Each row is a point on a landscape with many peaks, with its height.
A climber steps from a point to the highest of its 2 nearest points, and stops where none of them is higher. Distance is the straight distance between rows; heights are no part of it.
K_427 (h 280): [126 146 129 128 130 191 141  95 131  77 140 136  80 128 133 108 185  64
 148 106 149 125 121 150 129 154 137 131 146 147  91 119 163  96]
K_934 (h 578): [130  83 142 166 149 116 148 181 151 139 157 169 137 135 185 121 120 186
 189 172  83 153 131 160 147 134 105  86 145 151 170 130  61  97]
K_249 (h 387): [109 123 132 167 132 137 111 135  62 111 130  77 115 117 146  81 180 157
 147 148 141 123  89 116 119 128  81  99 156 101 180 158 129  97]
K_901 (h 740): [160 109 146  91 112 140 168 152 146 127 107 173 120 144 172 161 127 165
 170 125 102 117 154 140 161 131 126 177 134  92  45 149 120 115]
K_140 (h 163): [172 186 139  94 142 131 137 111 122 121 114 107 125 105 180 136 123  62
 120 161 143  74 134 117 157  70 114  98 122  82  89  94 148 103]
K_750 (h 386): [139  92 129 158  80 150 145 145 147 134 148 170  77 162 103 132 126 175
 174 135 122 131 158 129  70 202 108 133 150 122  59 159 101  85]
K_519 (h 640): [129  86 144 111 148 108 165 174 164  92 112 192 113 181 161 170 133 176
 176  96  80 134 134 169 136 138 139 156 129 118  80 137 104 101]
K_530 (h 12): [125 125 119 163 127 134  87 114 195 144 158 130 105 112  24 148 129 101
 154 120 155 145 109 130  84 169 125 113 127 136 106 115 117 111]
K_260 (h 477): [134  90 170 116 138 173 120 190 159  91  99 144 128 141 118 112 192 158
 149 173  68 142 143 156 151  82 102 173 125 121 124 189 113  60]
K_975 (h 83): [166 126 132 136 168  62 102 142 125 145  80 133 165 110 100 184  85 134
 103  92 150 129 107 162 146 169 121  79 101 141 127  97  86 147]
K_393 (h 140): [131 171  99 113 108 131 103  77 164 180 158 121 131  98 106 147  89  60
 111 161 136 100 109 105 115 123 158 114 112 117  92  98 148 130]
K_738 (h 566): [111 115 123 110  92 125  96  95  88 162  87 134 169 122  81 160 119 148
  67  86 150 134 119 100 127 113 137 177  99 117 122 146 174 162]
K_246 (h 441): [168 190 144 105 104 171  94 153 165 149 150 149  79 126 151 152 145  78
 119 204 154  99 154 124  63 124 149  96 114 104  87 133 167 102]
K_88 (h 329): [123 138  99 107  97 115 169  86 112 144 117 154 129 127 154 112  89  90
 122 140 149 125 119 129 164 159 100 133 104 147  94 133 148 168]
K_894 (h 171): [143 178 107 107 105 137  81 102 150 148 133 103 127 113  64 153 122  59
  68 152 163 124 126 113  72 155 148 105  94 138 118 122 153 152]
K_55 (h 261): [115  81 116 106  86 109 157 124  73 144  91 159 164 166 143 143  87 196
 135  84 123 135 151 117 143 141 137 169 112 130 109 168 149 175]
K_759 (h 583): [122 110 135 118 118 111 162 118 145 162 128 142 126 110 144 133 114 153
 150 155 119 124 110  77 155  94 139 167 147 127 130 141 140 131]
K_632 (h 89): [154 114 195 158 175 155 118 172 126 121 132 117 188  71 163 128 168 170
 113 158 118 156 130 131 178  83 135 124 146 150 162 137  64  78]
K_479 (h 511): [105  83 110 172 172 113 139 112 106 141 160 110 174 101 119 167  98 161
 168  70 124 149 132 138 146 156 173 100 143 152 147  87  86 173]
K_766 (h 624): [134 138 127 120 129 109 134  77  55 127  74  51 169  90 113  95  93 119
  94 113 170 120 117 101 150 100 108 123 116  97 132 124 128 172]
K_193 (h 439): [127 173 125 140 115 116  95 139  76 159 146  81 158 112 174 118 143 127
  76 166 152  85 150  88 127  60 143  89 139 117 194 119 127 135]
K_172 (h 449): [ 93  75 138 172 136 129 140 127 133 119 139 145 101 127  89  96 135 171
 146 105 128 173 104 130 135 170 135 131 114 178 160 150  93 131]
K_21 (h 273): [165 137 154 152 146 106 108 131 150 146 127 151  85  81 135 132 130 132
 110 193 164 117  41 122 118 182 126  39 114 126 126 128 109 109]
K_460 (h 302): [124 144 148 141 125 205 126  80  89  96 148 116  94  90 144  95 181  80
 126 117 163 128  97 125 146 118 144 118 161 142 118 135 163 126]
K_290 (h 249): [132 132 102 146 143 160 114 136 131  73 136 140  82 147  94 121 145  63
 128  84 137 128 133 179 108 196  89 109 121 160 106 117 144 108]
K_279 (h 326): [ 94 105 126 133 142 162 155 135 160  94 177 134 117 168 127 100 151 125
 166  95  70 152 174 139 143  97 166 175 139 170 155 115 100  98]
K_364 (h 681): [118 142 129  74 113 107 124 118 153 127 152  81  95 178 111 112 144 126
 137 144  98 146 119 106  83 106 165 155 121  88 118 159 186 130]
K_718 (h 157): [170 138  79 122 123  99 123 134 142 168 167 148 170 134 123 133  66  95
 122 155 116 105 174 159  96 199 117  62 123 159  95 105  98 162]
K_203 (h 701): [161 146 147  77 154 116 164 135  99  82  72 123 123 111 181 131 166 152
 155 134 129  91  81 127 177 104  71 160 139  45 107 146 166 102]
K_695 (h 570): [ 94 141 128 115 161 117 135 101 178 118 156 105  65 150  96 103 127  78
 136 137 123 151  65 108 113 122 135 133 133 130 161 105 172 104]
K_109 (h 243): [154 163 171  70 166 133 172  96  72  76 107  79 158  96 220 117 174 151
  96 167 168  84  90 124 123  82 163 108 164  78 149  96 154 133]
K_298 (h 461): [106  93  89 173  99  96 144 149 139 119 121 151  76 179 119  92 109 154
 168 139 101 120 136 142  98 147  57 135 131 105 142 165 119  86]
K_441 (h 514): [153 111 147 121 156  93 153 142 132 134  98 117 158  96 110 164  97 174
 147 113 118 150 122 119 166 101 146 163 116 104 122 130 100 149]
K_469 (h 730): [153 142  88 136 121 122 127 171 154 130  95 151 167 160 121 140  93  94
 107  92 113 112 218 169 125 118  89 169 116 169 105 117  92 129]
K_189 (h 475): [128  96 152  97 154 108 150 126 142 112  84 105 158  97 109 152 122 200
 135 107 110 136  86  88 168  76 156 198 122  66 148 138 138 130]
K_130 (h 688): [154 101 172 136 120 121 128 191 126 162 106 156 143 134 158 188 153 216
 141 164 135 120 142 128 116 130 134 132 141 109 107 176  97 132]
K_580 (h 188): [150 176 130  83 145  95 137 111 104 141 120 104 107 126 185 120 110  80
 108 191 139  89  85 106 125  97 143  92 135  95 132  86 172 136]
K_557 (h 131): [131 145 142 109 139  84 131  74 183 148 100 104 108 104  74 155  68 121
 146 123 136 148  66 109 133 125 141 113 106  92 102  94 133 123]
K_881 (h 558): [102 115 111 157 162 110 125  92  89 139 134  83 151 117 114 124 124 133
 134  85 153 134  98 130 145 140 133  92 129 136 170  99 125 159]
K_703 (h 231): [144 165 176  57 192 103 181 146 122  89 131  85 124 111 223 112 163 164
 107 196 136  98  54 127 110  91 177 117 139  92 181  99 158 125]
K_864 (h 574): [134 143 113 137 127  69 130 177 156 166 150 164 108 139 166 106 110 140
 109 175 116 120 120  87 124 102 113 118 132 159 197 137 127 123]
K_932 (h 849): [100 113 105 164 103 146  98 107 123 124  99 138 112 127  55 144 120 145
 135  84 149 148 122 130  99 150  94 162 123 129 132 152 137 134]
K_449 (h 575): [110  71 135 141 119  97 142 181 159 101 118 179 132 165 148 153 126 212
 158 109  68 138 152 167 161  99 121 152 142 122 123 156 100  94]
K_488 (h 284): [124 152 106 158 140 129  99 151  98 104 143 118 131 130 150  94 152  81
  66 130 159 127 126 142 131 131 134  84 129 185 183 114 127 148]
K_847 (h 108): [119 139 126 118 141 127 124  61 152 166 128 105 135  82  85 136  84  83
 116 122 144 136  85  84 133  93 160 132 119 125 115  96 141 146]
K_525 (h 368): [167 186 175  91 150 142 148 165 173  98 128 114  82 138 163 121 173  84
 108 186 134 128 117 157 105 116 147 114 125 118 136 138 161 116]
K_812 (h 516): [ 93  69 122 115 118 133 124 179 176  81  97 159 122 149 121 104 160 188
 158 155  52 151 130 139 150  82 109 196 121  95 136 181 116  74]
K_887 (h 683): [172 158 149  94  97 140  92 165 179 136  85 190  97 159 116 179 158 112
  93 130 144 146 144 143 105 135 120 173 109 124  85 147 151 113]
K_922 (h 374): [101 134 122  92 120 136 161  76 113 116 103 152 121 107 126 121 108  83
 100 100 162 156  88 133 176 146 141 146  97 184 105 133 159 182]
K_875 (h 513): [ 98  88 113 189 106 111 130 158 139 130 147 174 109 143 140  99 124 180
 184 180  78 115 120 153 120 133  65 102 153 138 155 163 101  52]
K_765 (h 547): [158 155 155 123 130 172 131 137 154 116 159  68 113 137  85  95 151  98
 153 167 103 150 175 116  92 126 134 146 139  93  94 143 132 118]
K_126 (h 462): [115  88 106 166 147 111 151 129 142 129 154 136 145 138 117 143  84 154
 185  90  97 140 154 153 147 141 128 135 150 151 141  94  84 133]
K_542 (h 658): [127 149  74 129 126 101  93 150 165 152 113 133 175 156  59 153  98  87
  92  96 108 120 191 145  97 127 106 139  96 178 145 110 129 152]
K_528 (h 733): [152 126 162 137 119 125 130 167  68 146 115 108 161 116 165 154 163 207
 144 140 143 107 147 116 118 118 147 109 155  76 116 156 120 135]
K_558 (h 371): [104 135 147 149 146 124 131 145 176 138 165 171 125 154 143 137 155 111
 123 134 101 144 138 146 151 101 141 141 143 189 160 103 120  90]
K_173 (h 465): [120 104 118 122 160  57 162 124 144 146  96  72 164 104 104 125  67 164
 145 120 111 161 112  92 158 119 130 130 120 101 174 119  76 163]
K_163 (h 431): [ 83 123  89 116 115 156 136  55 134 133 115 159 144 114  87 141  88  66
 108  76 150 139 105 152 153 194 134 144  81 161  68 102 156 179]
K_960 (h 657): [153 153 114 153 117 135 128 161 166 103 128 146  91 200 147 105 117  96
 188 136  77 110 175 158 110 132  79 127 139 103 114 119 138  45]
K_369 (h 527): [ 85 146 113 155 129 150  89 108 160 130 186 104  95 153  89  79 159  78
 139 151 111 128 116 131  83 122 142 126 133 162 168 112 157  75]
K_394 (h 459): [ 82  85  97 151  85 124 166  74  86 156 126 138 124 115 143 112  92 184
 203 101 130 125  94  80 149 127 134 143 146  94 105 146 150 159]
K_171 (h 557): [112 135 110 100 106 141 129 124 100 118 121 155 143 187 163 148 146 111
 108  80 134 112 178 165 125 131 136 151 131 157  94 125 156 135]
K_310 (h 401): [143 179 150 115 107 151 120 163 135 137 137 151  79 148 178 115 182 109
 104 203 146  94 130 120  81 101 126 123 135 102 130 148 175 121]
K_89 (h 365): [106 105 134 175 150 138 114 126 103 109 127 119 115 113 145 111 159 158
 164 146 116 127  79 138 156 134 100 116 134 126 167 140 142  80]
K_550 (h 520): [103 120  61 198 153 115  96 104 110 145 142 114 159 104  88 138 101 115
 129  73 144  99 137 128 121 147 100 101 133 156 187  79 102 151]
K_869 (h 443): [124 122 126 175 115 156  78 144 143 154 120 194 168  89  95 183 118 123
  76  71 132 133 150 121 145  97 120 151 129 165 152 130 132 110]
K_329 (h 815): [137 174 129 138 129 136  62 185 143 103 121 135 112 177 102 141 170  81
  89 119 118 122 165 174 101 126  91 131 117 130 144 130 144  81]
K_482 (h 293): [111 104  99 123 115 106 168 106 108 135  88 151 128 135 132  97  74 138
 145 105 128 133 120 114 160 150  86 165 111 141 124 155 131 162]
K_83 (h 99): [135  98 165 139 153 156 139 174 106 115 150 124 160 127 190 107 194 193
 150 152 107 142 158 146 159  87 117 128 152 130 160 149  83 111]
K_6 (h 364): [ 96  79 148 120 162 149 179 118 176 110 165 124 109 119 124  88 143 127
 155 116 108 191 123 112 167 117 191 166 133 170 144 128  85 124]
K_584 (h 623): [150 125 179  96 147 129 110  92  54 114  54 100 158  90 123 155 137 181
 104  94 170  90 100 103 146 101 145 142 125  72 107 122 156 127]
K_437 (h 224): [132 104 139  82 133 152 156 114  75 114  98  81 188 115 145 132 144 183
 158  92 113 127 155  91 184  91 146 190 128  74  78 152 127 156]
K_480 (h 411): [104  81 151 127 137 154 154 128 124  97 128 109 112 111 109 108 158 156
 144 102 135 180 103 100 147 145 155 165 134 149 142 167 100 141]
K_195 (h 211): [130 171 162  74 158  79 133 123 135 126 119 111 110 137 184 133 131 129
  96 179 135  90  58  99 116  71 147 113 131  94 175  81 163 105]
K_566 (h 754): [114 122 127 159 125 136  68 173 145 114 112 149 128 169  87 128 160 132
 128 157  96 142 123 184 108 135  56  98 108 151 160 151 150  50]
K_209 (h 218): [144 142  93 124 144 119 124 143  96  97 149 149 129 168 146 137 124  80
 130  89 133 103 155 183 120 199 115  81 114 185 120  94 129 151]
K_598 (h 327): [168 103 146 161 147 142 114 103  81 136 104 133 173  34 138 153  85 145
  88  95 178 124 119 117 185 143 156  80 110 139 130  96  63 148]
K_612 (h 763): [143 130 123 111 145 106 159 147 107 121 103 142 145 138 212 128 127 139
 163 133 121 104 129 119 198  77  94 150 156  89 131 116 143 110]
K_792 (h 751): [129 109 115 128 109 103 142 168 129 112 129 129 117 190 118  99 136 145
 122 104 110 150 185 142  87 167 123 149 113 150 129 154 109 139]
K_56 (h 190): [141 114  79 118 124 100 132 138 101 140 143 170 179 152 163 121  73  98
 105  97 143 102 161 174 139 187 116  79 105 183 118  92 115 177]
K_204 (h 602): [112 151  92 115 113 138  99 122 135 146 147 135 171 160  98 169 118  78
 105  88 120 103 183 162  94 142 135 129 110 151  88 106 157 147]
K_273 (h 672): [128 160 163  98 142 122 156 101 191 129 123 105  70 104 101  99 133  80
 131 194 129 155  55  93 115 107 140 147 120  95 139 137 146 120]
K_773 (h 843): [132 130 117 113  95 109 170 158 138 150 110 181 135 159 202 148 123 166
 160 140  87  88 172 118 160  72 114 166 154 100  96 139 143 113]
K_475 (h 259): [132 117 141 121 126 151 136 110  98 150 159 161 187 111 151 164 119 133
 123  93 134 127 172 149 168 124 189 116 125 165  89  92 113 173]
K_229 (h 210): [136 158 130 106  92 144  99 126 118 176 165 138 131  92 131 144 158 134
  75 174 168 126 126  91  64 130 192 104 135 144 121 145 114 161]
K_415 (h 460): [110 158 123 100 134 110 138 128  71 148 178  88 152 130 187  96 142 127
  93 171 137 133 137  93 101  75 164  83 151 140 198 113 129 165]
K_568 (h 406): [124  81 147 196 162 146 131 147 130 131 107 155 119  91 120 115 125 155
 118 103 151 160  88 139 174 155 108 124 127 184 162 146  79 123]
K_721 (h 692): [193 176 124 125 132 105 126 147  85 109 113  28 141 122 137  86 110 122
 152 161 122 115 156 117 123 119  72  99 143  60 125 141 113 131]
K_328 (h 596): [125 133 145 141 110 118  99  78 103 141  71 105 146 103  75 164 119 153
 101  87 164 107  88  89 127 119 107 138 119  73 126 128 159 127]
K_196 (h 134): [146 158 114  97 123 170 146  92  46 100 144  87 141 122 200 113 156  91
 119 135 161  86 123 129 149 108 125  90 156 101  98 114 169 149]
K_657 (h 262): [149 131 197 106 165 128 101 129  87 129 132 115 168  95 163 192 158 159
  84  88 154 111 124 134 151  98 192  89 142 119 109  60 110 134]
K_597 (h 318): [108 130 150 157 151 168  93 126  84 117 131 171 135  83 160 146 183 118
  77  88 171 102  90 139 169 115 134  96 146 158 156 113 138 113]
K_798 (h 601): [105 140  79 154 119 103 111 136 192 143  99 115 143 150  49 124  75 101
 118  85 103 138 164 132 102 109  67 176 106 158 154 128 130 129]
K_541 (h 482): [ 76 115  76 133 129 168 141  60 130 122 141 141 150 134  90 111  90  76
 122  72 128 126 162 163 129 189 133 163 100 187  95  95 135 161]
K_709 (h 407): [ 95 103 135 173 132 151 106 158 166 134 136 184 148 127 118 162 127 155
 102 110 100 140 124 129 149  84 137 153 139 183 171 119 115  91]
K_84 (h 178): [124 130 130 111 122  79 140 105 207 178 119 160 117 140  64 173  78 131
 133 130 132 170  91 126 116 158 151 130  90 129 106 125 127 156]
K_155 (h 515): [ 83  96  98 123  82 103 177  83 133 181 155 163 128 134 165 142  77 164
 173 139 115 130 116  95 137 119 155 146 153 125 115 125 140 147]
K_452 (h 301): [109 168 144 154 124 151  77 162  90 120 130 142 133 108 164 121 186 114
  44 144 167 106 104 135 126  93 116  83 135 161 201 116 150 114]
K_297 (h 614): [119 166 124  92 112 115 110 128 156 121 162  72  93 186  71 108 141  73
 110 127 124 152 152 122  45 140 165 142 108 129 141 147 162 145]
K_876 (h 517): [128 113  98 147  93 162 143 154  72 125 116 183 160 162 188 153 106 164
 132  67 115 112 203 168 154 123 112 147 133 151 102 138 123 137]
K_221 (h 508): [146 115 126  83 161 117 149 165 147  51 119  78 117 165 128  82 173 121
 171 138  76 152 143 115 152  93 110 166 130  83 132 155 118 118]
K_447 (h 503): [124 139 115 103 130  75 161 135 117 164 178 136 121 149 220 110  98 137
 120 179 103 117 119  91 122  98 153  97 149 148 208  99 140 154]
K_33 (h 541): [ 96 147  77 122 110 135 135  86 159 142 121 127 133 142  75  94  72  61
 120 105 118 135 154 133 128 148  78 190  93 161 128 103 152 151]
K_608 (h 442): [ 90 108 108  81 163  87 152 122 108  95  83  53 157 117 118  88 113 172
 150 101  95 127  83  84 181  75 115 173 118  45 172 122 136 141]
K_937 (h 106): [192 155 126 128 162  68  99 161 128 137 103  98 155 110 112 136  95 109
 102 159 153 130 142 147 115 164 128  53 101 124 141  94  74 135]
K_303 (h 303): [141 102 147 119 132 137 110  67  84 154 124 114 205  39 126 169  92 132
  71 103 164 113 133 128 177 122 190  88 103 133 109  60  96 147]
K_735 (h 276): [105 141 101 117 117 139 158  98 156 154 180 188 114 157 146 105 109  71
 129 124 126 134 137 137 120 164 178 133 128 212 122 101 144 140]
K_540 (h 595): [173 125 183  95 125 150 129 151 165 123 119  68 104 109  79 120 177 155
 144 176 124 167 138 103  95 122 139 165 123  75  75 171 119 132]
K_467 (h 747): [148 152 108 106  91 114 140 169 147 164 125 192 124 175 174 137 110 125
 133 169 116 100 173 119 117 114 123 138 129 136  88 134 146 129]
K_46 (h 247): [141 172 104 160 127 165  90 138 124 143 175 109 188  90 121 124 152  75
  76 113 138 111 204 119 137  83 142 112 151 156 161 100 109 123]
K_546 (h 233): [129 112 134 103 150 109 129 110 158 150 104 166 145 125  87 196  94  93
  92 101 146 162 111 142 139 153 172 132  97 178 100  99 127 151]
K_115 (h 597): [165 149 130  74  85 135  99 136 134 153 103 155 141 141 116 153 116  78
  50 133 144 146 153 158 123 151 123 156  76 131  78 141 144 160]
K_254 (h 776): [ 69  85 114 161 107 176 128  93 159 128 114 109 139 119  37 133 115 145
 154  58 116 182 141  97 120 125 124 194 127 135 111 146 119 142]
K_781 (h 147): [178 172 123  99 131 154 131  81  67 107 119  90 151  80 189 108 111  64
 114 152 155  89 127 139 160 100 120  74 127  93  82  86 142 133]
K_600 (h 448): [ 81  91  88 147  66 106 173 117 139 166 134 198 123 151 162 141  46 184
 172 101  78 117 167 124 139  93 153 182 168 141 116 132 121 139]
K_522 (h 339): [148 153 193 122 167 163 124 135 110  86 118 101  84 101 151 123 186 110
  91 181 161 112  72 165 114 120 138  84 141 104 121 130 153 103]
K_980 (h 674): [112  96 122 133  96 141 151 114 135 134 161 115  87 160  92  55 136 139
 149 137 127 165 160 103  72 187 149 146 128 138 126 173 101 150]
K_295 (h 234): [ 95 115 109 112 136 139 143 106  90 147 157  97 184 135 126 125 114 112
 137  87 112 137 178 132 151 111 161 139 130 157 117 114 123 174]
K_278 (h 324): [ 97 120  95 122 122 101 150  84 139 150 183 142 109 156 130  83  84  91
 150 128 109 141 132 120 120 177 149 116 140 166 149  97 140 166]
K_478 (h 209): [139 174  96 119 135 146  80 110  97 106 103 108 165  95 135 162 131  42
  58  96 164  56 145 159 130 108 106  81  98 121 139  90 141 130]
K_955 (h 396): [120  98 110 124 157  81 179 111 182 144 155 134 125 133 103 106  57 115
 184 113  93 166 134 140 136 167 132 120 134 166 136  98  77 165]
K_66 (h 281): [140 117 158 114 154 116 125 157 180 137 111 160 145 117  95 164 125 108
  96  97 122 177 136 150 163 125 163 167 108 177 125 129 101 143]
K_952 (h 403): [137 159 135 139 135 112 112 158  67  87 109  73 113 138 155  79 176 143
 106 149 141 121 120 125 119 110  85 111 140 100 188 179 145 131]
K_754 (h 447): [149 131 180 121 148 170 113 168 142  95 106 119 129 133 120 146 192 147
 150 127 112 138 153 154 148 118 100 153 132 102  96 156 118  90]
K_464 (h 659): [154 148 141  85 134 113 139 102  89  95  66  83 116 110 135 129 137 148
 141 133 151  99  85 106 145 121  98 142 113  53  88 155 165 126]
K_428 (h 523): [ 87 109 114 156 103 126 138  98 183 119 132 186  60 138 106 102 105 115
 164 128 107 127  72 121 126 116  93 162 123 132 135 139 157  81]
K_985 (h 653): [156 143 131 103 111  91 158 146 173 179 123 166 122 125 170 122 100 133
 126 191 126 112 126  88 136 106 124 132 126 124 136 128 144 133]
K_29 (h 847): [154 126 115  94 129  91 153 169 163 113 113 125 114 187 124 124 116  96
 144  99  87 152 200 167 126 147 118 154 115 146 108 135 100 132]
K_834 (h 440): [ 79 115  97 176  93 152 150  82 159 164 132 186  65 112 101 105  83 149
 166 107 145 140  71 101 125 147 112 144 139 148 131 142 131 140]
K_801 (h 129): [172 147 109 136 112 113 110 116 120 145 140 119 143  84 119 124  97  92
 115 147 158 122 145 135 114 195 133  52 113 145 120 119  81 172]
K_9 (h 61): [143 118 121 163 168  71  88 146 173 129 100 150 122 128  59 187  99 132
 121  94 135 136 109 169 112 187 116  80 101 147 124 106 112 119]
K_823 (h 279): [135 121 159 116 143 172 108  97  97 157 128 128 191  91 132 210 119 151
  95  94 146 133 154 136 165 108 206 131 135 132  88  90 116 149]
K_359 (h 535): [114 139 115 111  91 148 106 113  61 126 113 136 163 119 137 140 160 129
  73  81 146 134 154 131 138 124 136 157 115 155 120 162 161 173]
K_108 (h 330): [ 80 103  98 132 112 127 164 101 116 133 147 209 115 152 143 128 110 116
 113  77 129 133 145 122 129 164 172 160 126 220 137 119 135 151]
K_91 (h 424): [ 85 107 114 113 168  59 147 116 128 103  99  43 140 133  95  99  88 154
 146 110  93 132  63 100 146 103 108 122 108  71 195 109 114 141]
K_793 (h 787): [142 152 160  90 108 119 135 121 164 143 132 108  54 127 103 113 151 102
 112 194 140 142  89 104  63 131 144 159 112  93 110 151 183 140]
K_814 (h 328): [141 150 172  97 166 111 124 162 179 123 131 137 134 125 122 158 154 121
 106 160 124 153 107 125 156  85 177 147 127 153 161 116 111 105]
K_16 (h 710): [110  92 157 117 128 138 116 126 160 104  96  87 137 123  39 141 137 135
 118  72 124 178 116 116 134 105 139 204 104  98 125 166 121 157]
K_957 (h 742): [183 162 103 171 117 117  90 151 112 136 123  90 127 125 100 108 107 106
 143 155 135  95 163 118  98 161  59  74 125  80  98 132 129 119]
K_732 (h 655): [200 160 145 116 130 115 151 110  82 118  89  58 162  72 126  95 105 141
 104 166 153 119 131  90 152 104  90 124 129  84 124 147  92 137]
K_217 (h 420): [155 179 141 126 133 122 129 136  76  93 121  52 132 115 160  90 145 116
  66 184 169 100 122  86  96  80 122  95 146 104 179 166 144 141]
K_693 (h 591): [106  98 125 151 104 122 159 104 169 165 169 123  81 121  84  81 103 154
 169 168 133 165 108  79  96 193 146 113 133 137 124 138  95 153]
K_715 (h 471): [115  73 104 147  87 123 189 141 107 122 128 205 146 152 177 171  86 190
 168  82  93 126 187 158 147 125 159 165 157 143 102 141 103 140]
K_351 (h 216): [124 102 136 108 132 151 131 114  60 103 127  60 178 131 118 137 159 144
 140  72 130 146 161 129 157 109 137 145 140  97 104 146 120 152]
K_17 (h 385): [ 82 102  97 167 105 165 163  74 136 131 152 193 102 118 127 111  94 129
 170  98 136 136 116 115 126 177 132 155 136 174 101 130 128 128]
K_138 (h 189): [150 174 118  89  80 146  86 113 116 146 153 106 122 132 110 148 139  84
  61 184 157 104 132 122  44 151 162  84 114 106 101 151 163 168]
K_263 (h 682): [148 152  77 156 117 131 111 129 134 141 152  69 103 151  86  70 106  83
 171 136 123 112 173 123  78 169  73  99 135 118 140 125 138 114]
K_145 (h 251): [144 141 193  90 168 146 133 101  59 101 116  88 152  92 192 161 175 157
  88 132 172  98 109 128 129 102 187  86 154 102 120  98 130 146]
K_965 (h 635): [166  85 171 155 137 103 141 188 129 150 134 151 131 118 169 148 143 223
 169 179 122 134 121 140 145 153 106  96 144 114 144 144  70 114]
K_97 (h 423): [111 106  95 178  81 146 130 131 150 104 138 163  86 164  71  96 113 151
 170 121 114 126 156 143  75 183  71 149 151 107 103 147  98  71]
K_314 (h 777): [144 129 136 128 106 129 105 138 125 110  95 165  93 142  93 136 146 125
 104  99 161 147 112 136 110 169 105 153 112 133 118 163 143 138]
K_44 (h 481): [107 111  89 209 129 133  78 128 140 165 126 158 167  74  83 172  99 137
  81  87 137 108 113 115 131 126 105 120 120 171 189 115 102 139]
K_299 (h 741): [150 185 138 135 141 129  86 185 178 129 147 137  96 179 139 130 119  60
 134 158 104  91 148 156 106 129  90 112 118 113 128 115 152  83]
K_966 (h 559): [137 147 101  76  71 131 105 128 139 147 141 125 160 172  79 135 109  72
  80 132 124 135 208 162  93 160 111 158  88 141  72 128 149 166]
K_187 (h 689): [ 97 111 151 153 133 108  94 161 166 122 122 184  81 182 108 134 139 142
 131 156 100 137  78 171 107 155  89 122 111 150 140 150 152  61]
K_783 (h 344): [169 116 145 153 105 132 120 156 166 143 123 166  94 139 110 163 154 141
 155 163 145 131 129 136  91 192 112  98 129 112  67 137 128  94]
K_124 (h 654): [143  99 154  65 125 124 130 156 164  92  92  83 137 121  59 116 156 173
 134 118 109 184 117 105 121 116 151 200 103  81 110 189 129 151]
K_502 (h 512): [ 73  74 145 151 135 102 152 111 168 159 176 135  99 121 104 103 124 180
 179 160 103 171  75  93 125 152 152 116 143 150 167 129 101 126]
K_346 (h 110): [117 124 146 138 136 156 137 158 105 127 188 108 130 147 207 122 177 169
 180 148  98 135 170 133 133 100 145 103 167 107 130 107 102 117]
K_424 (h 548): [137 140 125  79 134 128 161 185 128  63 113  99 104 185 206  75 151 125
 184 149  74 109 154 135 145 110  93 148 134  66 139 145 135 103]
K_850 (h 123): [132 140 130 127 149 146 148 126  62  99 161  87 128 142 194 109 178 130
 149 123 135 118 133 146 121 126 145  95 165 114 137 119 129 146]
K_691 (h 691): [132 122 126 174 120 162 112 131  57 149 132 131 148  96 179 123 162 170
 130 114 159 119 144  99 164 107 127 127 170 131 136 147 119 143]
K_804 (h 238): [120  78 125  97 111 148 176  84  73 131 105 120 164 107 140 147  93 195
 157 100 132 129 125  98 181 121 133 169 129  78  72 156 153 164]
K_345 (h 476): [136 107 167 105 170 141 135 142 130  78 118  66 120 130 139 102 183 142
 177 125 101 140 118 136 146 112 124 131 135  82 119 152 122 104]
K_862 (h 569): [100 158 123 136 100 156  99 119 155 140 182 114  90 170  82 104 163  93
 106 137 124 144 169 122  55 122 156 139 136 148 142 137 152 114]
K_675 (h 338): [ 91 119 161 152 165 156 108 119 107  96 128 155  98 113 155 121 183 141
 105 128 146 122  46 158 167 118 135  96 135 163 158 108 153  90]
K_983 (h 600): [ 80 102 143 132 116 114 132 119 164 120 123 161  54 156 120 119 134 162
 163 164  98 131  46 127 107 129  81 145 131 105 135 163 176  70]
K_891 (h 306): [157 124 134 162 125 110  96 157 147 125 134 172  85 114 114 144 130 129
 139 154 156 113  74 144 105 200  91  60 121 142 111 125 111  99]
K_514 (h 265): [102 149  86 155 135 153  95 138  94 132 186 109 151 146 144  90 161 106
 104 113 121 123 174 122 119 105 137 105 149 177 212 107 119 139]
K_104 (h 237): [120 127 135 162 115 120  92 101 121 161 154 150 103  70 132 136 141 124
  93 159 176 113  68  92  95 143 162  70 142 144 150 120 123 129]
K_836 (h 594): [105 125  85 136 140  95 115  64  41 131 109  53 163 114 120 121  84 128
 137  72 142 106 112 103 134 116 116 102 121  97 153  96 136 171]
K_640 (h 498): [166 176 129 131 100 159 108 132 173 160 164 103  92 128 117 117 141  95
 145 190 119 118 158 101  75 106 130 146 142  89  84 144 149  87]
K_846 (h 592): [130 112 128 121 115 149 140 179 136  72 117 135  81 192 173  72 160 134
 183 158  64 121 147 162 128 120  76 147 122  88 126 147 124  51]
K_186 (h 366): [146 120 151 179 138 143 119 125 128 139  90 168 131  48 121 146 119 124
  74 113 169 156  93 119 173 161 121 109  97 172 142 138  85 134]
K_744 (h 322): [130 153 175 134 135 187 118  97 100 111 163  88  83  90 160 121 204 111
 137 174 159 112  94 123  96 112 156  88 176 109 108 118 152 109]
K_571 (h 36): [120 102 124 178 135 117 113 134 206 131 127 165 110 139  50 163  86 144
 174 108 119 148 123 175 105 175 105 121 138 140 111 125  93  96]
K_180 (h 227): [136 171  93 126 144 150  93 114  97 131 157 111 186 107 153 167 131  59
 104  83 139  74 182 155 136 103 140  83 136 144 140  65 131 143]

Two climbers start at each pair of points below. Name the first point that both come to, or write -.
K_735, K_955 -> -
K_847, K_546 -> -
K_126, K_279 -> K_881

Where does a climber stop that starts at each point below?
K_744 -> K_932
K_9 -> K_932
K_278 -> K_957
